Each row is a point on a tangle of strands that fork and nearly touch. The rows are in no order.
Points whose rows are less than 25.3 apart are linked; no others are. Some points are linked to none.
j279: [  6  24  -3   7   7  -9  -4  -9 -22   4 -23  16]
j778: [  2 -27  25   3  -9  10  -5  16   9   1  21   8]
j648: [-16 -20   4  12  -1   8  -3   3  11 -19   7 -27]
j19: [  2 -11   4  10  -3  23  15  23   3 -23   9 -15]
j702: [ -6  -9 -13 -20  -9 -19  -2 -19  18  18 -15  -1]
j475: [ -3  17 -18 -14   6 -14  -1 -22  -6   9 -16  -3]
j260: [-14 -14  12  28  -6  -6 -24 -14   7  -7 -12 -15]
j693: [  7  13   1 -12   7 -12  -2  -2 -13  10  -5  30]
j933: [  4  19 -27 -21   9   5  18  -7  -5  -1   5 -19]
j800: [ -3  -8 -19 -27  -8  -5   7 -14  18  15   1 -18]
j953: [ -7  -1 -13 -19  -2 -24  -4 -20  15  20 -13   8]
j860: [ -6 -24  21  15 -10  -9 -24   3   9  -4  -3  13]
j559: [-23 -16  -2  12   3  -2 -11  -8  11 -17  10 -30]
j649: [ 10  10   3 -22   6  -3   9   2  -5  21  21  25]
j129: [  6  19   4  11   6 -18  -9   4 -13   4 -22  36]
j297: [-11 -28  15   5  -5  -2 -16   0  14  -4  13  -8]
j273: [ -2  -2 -21 -26  -7   5  23  -5  29  18  23 -22]
j289: [ 10  20 -15  -5   9  18  22  13 -15 -15   2 -14]
j833: [  8 -16  23   1  -6  17   8  23   5   3  24  10]
j923: [  7  22 -23 -15  10  11  22   4 -10  -8   7 -16]
j729: [ -4  20 -17  -6   5 -19  -3 -24  -7  11 -23   1]
j944: [ -7 -29  18   5  -8   3 -14   6  13  -2  18   0]
j478: [-21 -11   4  13   3 -18 -31 -20  12  -5   4  -9]
j158: [ -3   1 -22 -28  -2  -4   9 -15  10  12   2 -18]
j765: [12  2 10 -7  2 19 18 22 -6  4 23  9]
j486: [  5 -21  24   5  -8   3 -11  15   2   2   9  19]
j526: [  4 -16  15   8  -4  15   0  15  -5  -9   5  -3]
j884: [ 9 -9 17 -1 -3 19 11 23 -2  0 23  9]
j385: [  7  16   7  23   3 -13 -12   6 -14   0 -28  30]
j907: [  2  14  -8 -15   7 -22  -4 -10  -5  15  -8  25]
j893: [ -3 -16 -14 -22 -12  -8   2 -15  21  16  -8 -13]
j467: [ -4   8 -13 -20   3 -27  -4 -18   8  18 -10  17]
j489: [-18 -20   9   6   1 -12 -24 -12  13  -5  11  -8]
j384: [ 12   0  16   0   0  -4  -6  11 -13   4  -3  34]
j829: [ 13  11   2 -13   6  17  23  17  -8   5  26   6]
j379: [ -1 -13  19  25  -8   1 -19   2  -4  -8 -17   3]
j613: [ 10  13  -9   1   6  24  23  20 -13 -20   4 -14]
j742: [  5   6  15  33  -3  -8 -17   4  -9  -3 -31  22]
j531: [  3  -3  18  25  -6  -1 -15   3 -11  -7 -22  13]
j373: [  7  21 -19 -22   8  14  33   9   8   5  31  -4]
j159: [  2  -5   8  20  -3  17  -1   8 -14 -16 -12 -17]
j747: [  4   0  11  26  -4  13  -6   3 -16 -12 -21 -10]
j388: [  3 -21  23  11  -9  -4 -17  11   1   0  -1  23]
j8: [-18 -13  10  24  -4 -14 -30 -18  11  -5  -8 -10]
j523: [  8  11   8  26   0   8  -5  -1 -22  -8 -26  -1]
j562: [  7  15   4   2   6 -18  -8   3 -13   8 -15  39]
j396: [  8   3  -1   6   2  25  19  23  -9 -22   4 -14]
j38: [-21 -13   1  17   2  -5 -18 -15   8 -13   4 -29]
j317: [  0  14 -19 -20   6  -8   6 -16  -8   9  -4  -5]
j346: [ 10  20   3  19   4  -1  -5  -5 -23  -2 -28   9]
j43: [ -8 -21  15  20  -8   1 -18  -2   1  -9  -8  -9]
j53: [ 10  17  -9 -20   7  13  25  11  -4   4  24   1]
j582: [ -8 -20   4  11  -3  19   5  14  10 -20  10 -21]
j89: [  3  22 -27 -24   3  11  36   3  18   6  31 -12]
j882: [ -2  13 -26 -27   0   8  31  -2  25  13  29 -17]
j928: [  2  26 -12   2   9 -18  -5 -17 -14   7 -24  13]
j848: [ -1  11 -24 -24   6  -2  11 -13   0   6   3 -18]

A fork is a point with three links, a tip a point with one. Leave the first point through the second and follow the links. Name the first fork or tip that comes.
j613, j289: j848
j729, j928: j159
j478, j489: j778
j884, j765: j273
j289, j613: j38

Name the points in between on the shortest way along the links from the first point to the second, in order.
j478, j833: j489 j297 j944 j778
j582, j613: j19 j396
j317, j800: j848 j158
j882, j765: j89 j373 j53 j829
j800, j279: j158 j848 j317 j475 j729 j928
j928, j747: j279 j346 j523
